A landscape with many valleys, sampled at points; each row gives a point and its height.
From any point a ball rolls to the lowest of the 2 points nearest to it. It stops when none of these is lower. Distance is the straight distance between rows; heights are no part of it.
(152): [ -1 -33  25  11  20  18  -6   9  -4  50  -1 -14  17  23   0 -11  19 -16
  11  20  -2 -29   7 -13   3   3  10]  (h 33.2)
(726): [  3 -10  -3  21 -14  32  23  17   1 -10  -5   6  15   0  14  -1   5  -9
   3  22 -12  12  18  35   2 -27  16]  (h 63.2)
(532): [-13   0   4  -2  46 -18 -46 -38  33 -27   5 -12  19 -18   1  -4   4  16
  24  24 -18  10 -15 -29  -8  -6  -8]  (h 45.2)
(898): [  8 -32 -10  -5  32  10 -24   5  21   8 -21  26   2 -31   5 -31   6   7
 -17  -2  23 -11  11  10  -3 -39   6]  (h 57.1)
(583): [ 35   5  21 -29 -43   0  10  24  -7  30   8  -9   4  21 -23  21  11   1
  20  -9  -4 -11  16  25   0  26  -5]  (h 68.0)
(527): [ 12   3 -41   0   8  -3 -21  33  -6 -24 -10  33 -20 -33  16  19   9 -20
 -25 -17  25  12   8  16  -8 -36  11]  (h 65.1)
(653): [-14  23 -13  18  12   5 -12 -24  10 -31  17  -5  17  -1   9 -21 -28  -1
 -11 -11  -7   9 -27 -25  13  17 -20]  (h 26.9)
(873): [-19  14  12  14  39  -6 -52 -41 -10   7   2 -10   9 -11  17 -27 -10 -13
  -8  22  -3  11  -6 -27 -22 -26  11]  (h 38.3)
(529): [  2  15 -15  33 -36  -9  19   8 -33  -4  10  -6  -9  18  21   8   0 -45
   7  44 -19  26 -26  10  -3  11  12]  (h 55.8)
(804): [  1 -22 -27   1 -10  -8  13   1   4  -9 -14  15 -35 -15 -31  -1  -1  33
 -11 -20   0 -24 -23  -7  29  17 -33]  (h 76.7)
(220): [  5 -34 -22   5 -12 -17  18   5   6  -6 -17  -3 -35 -15 -20  10  18  25
  11  11 -18 -36 -25   1  10  34 -21]  (h 73.4)
(176): [ 27  16  10 -19 -51 -32  27  -4 -14  12  -4  -2 -24  12  -7  -1  -7   7
  18 -26  16 -11  -2  23  13  26 -12]  (h 70.8)
(845): [  2  44  14  -3 -30   2  -8 -25   3 -25  17  -1  23  10  14 -42 -35 -19
   0 -13  -6  26  -5   3  -5   4  -3]  (h 44.8)
(858): [ 20 -20  26 -21  -5  -8   9  -1   0  22 -10 -19 -16   4 -31   5   2  49
   9 -10   0 -32  10  -1 -13  14 -20]  (h 46.6)
(457): [-22 -28  27   2  26   3 -24 -25 -11  34   0   1  22 -11 -18 -39 -20  15
 -24 -28  20 -23   9 -20   0  -7 -20]  (h 45.6)
(694): [ 32  50  15 -22 -56  -5  -6   7   6  -2  -1  18  -9  -7  -6  15  -9 -14
  19 -21  23  26   4  32  11  -5   0]  (h 57.2)
(737): [ 25  35   3 -17 -45  -1  -8  -6  -1 -13  17   0   9  10   1  -9 -16 -29
   3   9 -11  21  -4  21   5   9   0]  (h 49.7)
(138): [-26 -25   4   9  31 -15 -10  -7 -19  29  -6  12  -1  -9 -33 -25 -14  20
 -34 -45  13 -36   0 -20  12  -4 -30]  (h 38.5)
(584): [-11 -10 -33   9  18   4 -14   9  -1  -6  17  20  -4   2  -8   2   5 -25
 -17 -16  -5 -15 -27 -10  26  12 -17]  (h 71.5)
(382): [ -9   0   0  18   4   5   8   1 -41 -10   4   6  -4 -11  -3 -12   1 -27
 -22 -31  20   3  16  10   6 -38   5]  (h 63.1)
(415): [ -3  21  23  -1   0   5 -36 -39   6  -9  21  -9  26  -3   0 -34 -29  -4
 -16  -9  -4  11   3  -7 -16  -6 -11]  (h 38.6)
(842): [ 10   0 -28  -8 -29  31  13  17  31 -17  23  23  32  -2  -1  24   4   1
  11  -1 -20   5 -26  14  39  32 -26]  (h 44.4)
(45): [-20  19  21   5   2  15  26  -5  -8  -9  -1  -8  18   9  14 -11 -24  12
 -14 -32  14  20  29  -1 -13 -10   3]  (h 57.5)
(875): [ 20 -15 -28  -2  28  -1 -18  30   4  -9 -29  32 -10 -39  13 -11  20 -10
 -32 -15  32  -9  13  17  -4 -51  14]  (h 61.6)
(677): [ -5 -31  21  -3  15   7  21   2  12  13 -22  -9 -10  -4 -16   6   7  58
  -5 -21  16 -19  22  -1  -8  -6  -7]  (h 53.1)
(736): [ -6 -20   2 -13  50 -19 -41 -20  30   0  -8  -6  -2 -24   1   0  17  22
   8  24  -8 -11 -12 -30 -19  -2  -3]  (h 51.1)
(7): [-19  -2  28  -1  12  11  -3 -19  -3  14  10  -4  24  -5  -7 -26 -20  22
 -24 -41  24  -1  23  -9  -6 -19  -5]  (h 51.8)
(298): [-14 -24  -1  33  11  25  15   8 -19  -2  -9   7  -1  -2   7 -25   6 -14
 -13   5  10  -2  12  18   5 -40  17]  (h 58.5)
(473): [ -5  36  12 -13 -31  -4  25  -7  -5 -20  -8  -9  -4   8  10  -2 -31  17
  -1 -27  22  28  23   1  -4  -4   4]  (h 61.7)
(277): [-22  34  10   3  25 -26 -30 -39 -14 -10 -12 -27 -14   1  12  -3  -8  -5
   1  29 -17  15  -5 -28 -27 -15  16]  (h 44.6)
(571): [ 19  25  36 -29 -43 -27  22 -11 -17   7  -4 -18  -4  22 -16 -24 -25   8
  15 -18   4  -3   7   9 -10  24 -12]  (h 68.1)
(340): [ -1 -10   3   7  -5  -1  22  -3  -2  -9 -10 -18 -12   7  -1   3  -1  16
  11  20 -10  -1   4   2 -12   8   1]  (h 42.5)
(181): [ 33  36  15 -15 -53  15  22   8  13 -10 -16   9  -2 -12 -11   6  -9  16
  17 -11   9  27  18  37   7 -13  -5]  (h 60.9)
(228): [ -6 -19  23   8  17  16   8 -18  20   3 -15 -12  11   2  12 -20   0  28
  15  33  -9  -6   1 -12 -13  -7   3]  (h 35.3)
(664): [ -2   4   4  -8 -19 -15  42   6  -5   2  -7 -12 -11   7 -12  -4 -20  33
   0 -36  13  -7  -2  -6  14  32 -23]  (h 68.4)
(431): [  0 -42   3 -10  19  13  18  22  14  22 -23   1  -9   2   3  25  33  28
  16  29   6 -17  24   7 -11  -3  28]  (h 63.0)
(731): [ -8  -7  20   8  17  -6  -2  -5 -16  14 -14  -3 -16   0   2  -9  13  -7
  -1  22  13   9  25  13 -20 -47  42]  (h 52.8)
(430): [ -7 -14 -35  -6  59 -30 -46  11  26 -23   9   9   9 -20  15  18  43 -16
  13  22 -21  -5 -23 -35 -14   6   5]  (h 67.9)
(622): [-12 -17 -13  12  12  10   2   2 -10  -1   0   6  -5  -6 -28 -22 -12  10
 -31 -41  11 -19  -5  -8  20 -10 -24]  (h 29.9)
(252): [ 11   0   7 -18  22   4 -23   3  24   5 -10   5   8  -2  13  10  19 -12
  14  42  -4   6  15   9 -19 -20  48]  (h 60.6)
(213): [ 25   7  11 -26 -41  16  22  27  15  15  17   0  15  18 -15  25   2  16
  13 -23   2  -1   7  11  17  37 -28]  (h 71.0)
(483): [ -1  28  -4   2 -21 -28  -8 -32  -4 -17  21  -8  -5   4   7 -20 -33  -5
  -4 -21   6   3 -22 -14  14  32 -23]  (h 25.7)
(274): [  9 -25  31  -6   8   3   5   5   0  37   7 -22   7  23 -17  -1  10  13
  11   5  -4 -30  12  -3  -6  22  -5]  (h 39.9)
(836): [  3  41  23 -21 -34 -36  26 -20  -4  -8   3  -8 -10  14   6 -14 -44  18
  13 -33  19  13   1  -9  -6  28  -2]  (h 65.2)
(66): [ -4  26  -3  -7 -17  -7 -17 -12  -9  -6  23   0   1   0   0   5 -17  -6
 -18 -42  12   6   5 -10  10  15 -19]  (h 32.7)
(88): [ 20 -47 -18  -2  13   9  18  33  11  17 -20  11  -6 -10 -13  18  40  21
  20  27 -25 -36   8  14  -8  16  12]  (h 66.7)
(504): [  2   6  14 -16 -19   9  33  21   0  15  17 -10   8  25  -8  18 -16  17
  -7 -45  20 -11  10  -4  15  36 -23]  (h 71.8)
(678): [-21 -23  -5   8  55 -19 -13 -28  10  -7 -17 -17 -21 -24  -6  10   7  44
   0  15  -7 -18 -10 -35 -20   3  -9]  (h 56.2)
(335): [ 43  32   4 -25 -35   3 -32  27   7   7   1  28  -7 -12  -7  17   2 -32
   5 -10  13  16  11  29  -3 -19   6]  (h 53.5)
(860): [ -1  14 -22   9 -17  15 -14  21 -26  -6  27  17   5   4   2   7  -3 -56
 -25 -26  14  12   0  12  16 -11   2]  (h 45.4)
(10): [ -3   4   9   0   8   4  -5  14 -12  12  -8   5   4  10  16  11  19 -37
   5  39   1  17  18  22 -27 -36  61]  (h 57.0)
(172): [ -5  12  -3   4 -38 -19  38  11 -31  20   7 -13 -12  33  13  25   7 -23
  17  34 -19  16 -22   5 -10  38   9]  (h 58.8)
(95): [ -6   9   1  10  -1 -16   0  -4 -15 -12 -17 -16 -27   4   1   3   5 -11
  -4  27  -9  11   3  10 -24 -19  24]  (h 47.9)
(857): [-15  -2   2  17  22  14   0 -28  33 -29 -21 -13  11  -5  16 -13   6  20
  22  51 -25  15  -5  -6  -8 -21  13]  (h 26.2)
(46): [ -4  14 -19  -2 -24  23  -2  18   3  -7  36  20  20  12   5  20  -9 -35
 -18 -20   8  16 -10   2  24  16 -16]  (h 40.3)
(314): [ 10  -7 -42  -3  14   9 -19  38   4  -9  10  36  -5 -12   6  12  10 -27
 -23 -17  10 -11  -5   5  14 -10   0]  (h 68.3)
(361): [ -4 -36  -3  22  32  23   2  10  11  28  -8  -5  10   8  11   4  29  -1
  18  45 -21 -26 -10 -20   2   6  15]  (h 24.6)
(250): [ -1  -6 -11   3 -41 -23  60   9 -22  12  -9 -17 -35  18   5  27   8   9
  22  22  -6   5  -8  13   3  40   0]  (h 61.8)
(711): [ 13  -4 -12  -8 -39 -19  13  18 -18  13  -2   6 -30   6  -9  28  14 -11
   8 -10  10  -4  -8  16  14  22  -3]  (h 73.5)
(888): [ -5   5 -11  -5 -36 -31  55   4  -7  -8 -12  -9 -31  11  10  21  -6  32
  14 -14  12   8  -6  -1  11  35  -5]  (h 64.9)
(508): [  3  20  16 -13 -21  -6   4   3 -23   8   8  -5  -1  17   1   7  -1 -31
  -5  -8   9  16  21  20 -14 -17  21]  (h 69.6)
(318): [ 18  33 -12   1 -53 -10  14   1 -14  -7  10   3  -2  15  13   8  -6 -34
  17  34 -16  21 -16  29  11  15  15]  (h 52.9)
(713): [ -2  14 -30  -9 -17  25   1   9  34 -19  31  24  26  -4   0  28 -12  -2
  -7 -34   2  10 -23  -9  46  26 -25]  (h 46.3)
(449): [-25  23  -8   5  29  -4 -26 -31  20 -36  21 -21  19  -4   7   6  -4   4
   9   2 -20  26 -23 -37   6  11 -15]  (h 36.4)
(837): [ 29  14  30 -22 -39  10  30  15   2   7  -8  -4   5  15 -14   8   2  14
  20  -1  -7   8  26  33  -7   0   3]  (h 64.8)
(346): [ 16 -47 -27  12  -1 -11  14  23  -1  -3 -34   7 -35 -23 -17   1  28  12
   6  22 -23 -31  -8  15  -8   7  -1]  (h 70.2)
(734): [ -1 -13 -11   4  -2  43  23  13  34 -18  17   9  45   6   8  10   5  17
  13  18 -26   4  -8   8  22  19 -18]  (h 37.9)
(336): [  5  -6 -15 -23  48 -15 -38   9  31  -6   1   7  13 -16  25  15  37  -9
  11  34 -10   1   1 -12 -21 -14  29]  (h 64.2)
(785): [-15   4  23  13  15  -4 -44 -39 -16   7   3   2  16 -15   0 -49 -19 -16
 -26  -7  13   7   7  -7 -14 -34   4]  (h 30.6)
(815): [ -2 -23   5  23   4  16  19  -1   5  -5  -4   0   7  -2 -13 -37 -20  14
 -11 -11 -10 -16 -12   1  15   2 -28]  (h 18.7)
(568): [  4  15  17  13 -12  18  13   6 -10   0  13  -7  24  28  14  -8  -2 -31
   2  11 -10  15  13  12  -9 -15  14]  (h 66.9)
(817): [-16 -46   1   3  27  25  28   6  23   9 -25  -5  -7  -5  -3   7  14  57
   6  14  11 -12  17  -3   3  -8  16]  (h 58.6)
(269): [-23  -5 -31  13  59 -22 -49 -14   0 -20   0  -4  -9 -20  15   9  18 -11
   2  20 -21  -3 -30 -42 -11  -2  -6]  (h 71.3)
(752): [  1 -23  -4   9  -3  46  25  12  23  -4  11   9  27  13  -8 -21  -6  23
  -7  -7 -17 -14  -2   9  23   6 -24]  (h 29.3)
(293): [-15  34  31 -14  19 -17 -11 -26 -12  12  -8 -34  -4  26   0  13  -1   3
  13  26 -15   5   1 -29 -35   1  16]  (h 49.6)
(373): [  7  28  18 -11 -19 -14   1  -1 -46   2  13   8 -11  -9  -4   3  -1 -32
  -7 -37  24   5  22  25  -2 -36  10]  (h 66.8)
(161): [ -8 -36  12   0  33   6 -30 -14  15  28 -10   7  17 -16  -9 -36  -3  10
 -15   6  14 -19   2 -12   0 -20   3]  (h 51.9)
(481): [ -2 -19  -6  23  30  27   0  -1  27  -3  -4  -2  15   1  19   9  19  -1
  25  52 -26   7  -6  -8   1  -9  23]  (h 15.1)
(395): [ 20  18  -9  -6 -24  -2 -21  27 -19  -2  11  27  -3  -6   7  24   4 -57
 -11  -7  14  22   3  36   2 -26  18]  (h 49.8)
(794): [-20 -18 -26  25  34  -2  -7   6 -14   9   5  -4 -14   7  -4   8   9 -14
 -12   5 -13 -17 -24 -33   7  16 -12]  (h 74.5)
(438): [-34  -5 -35  39  55  -5 -26 -16 -16 -16  -5   3 -20 -14   9   4   2 -11
 -20   0 -10  -1 -25 -45   4   0  -4]  (h 74.6)
(400): [-16  25   1 -14   8 -16 -13 -11 -13   2  15 -18 -11   7   3  31 -11  -4
 -11 -14  10  12  12 -11  -5  10   6]  (h 39.0)

Call two points neighbours if one is among the 2 nearest of the other. Go from one point of each pair to the other, from neighbour to neighbour, staying as low as possible. Name the highest point that can't be avoided.
(46), (483) | (504)
(46), (815) | (713)
(483), (785) | (293)
(298), (785) | (508)

Where does a ball stop that starts at each point below?
(220) | (481)
(837) | (46)
(794) | (815)
(430) | (481)
(504) | (785)
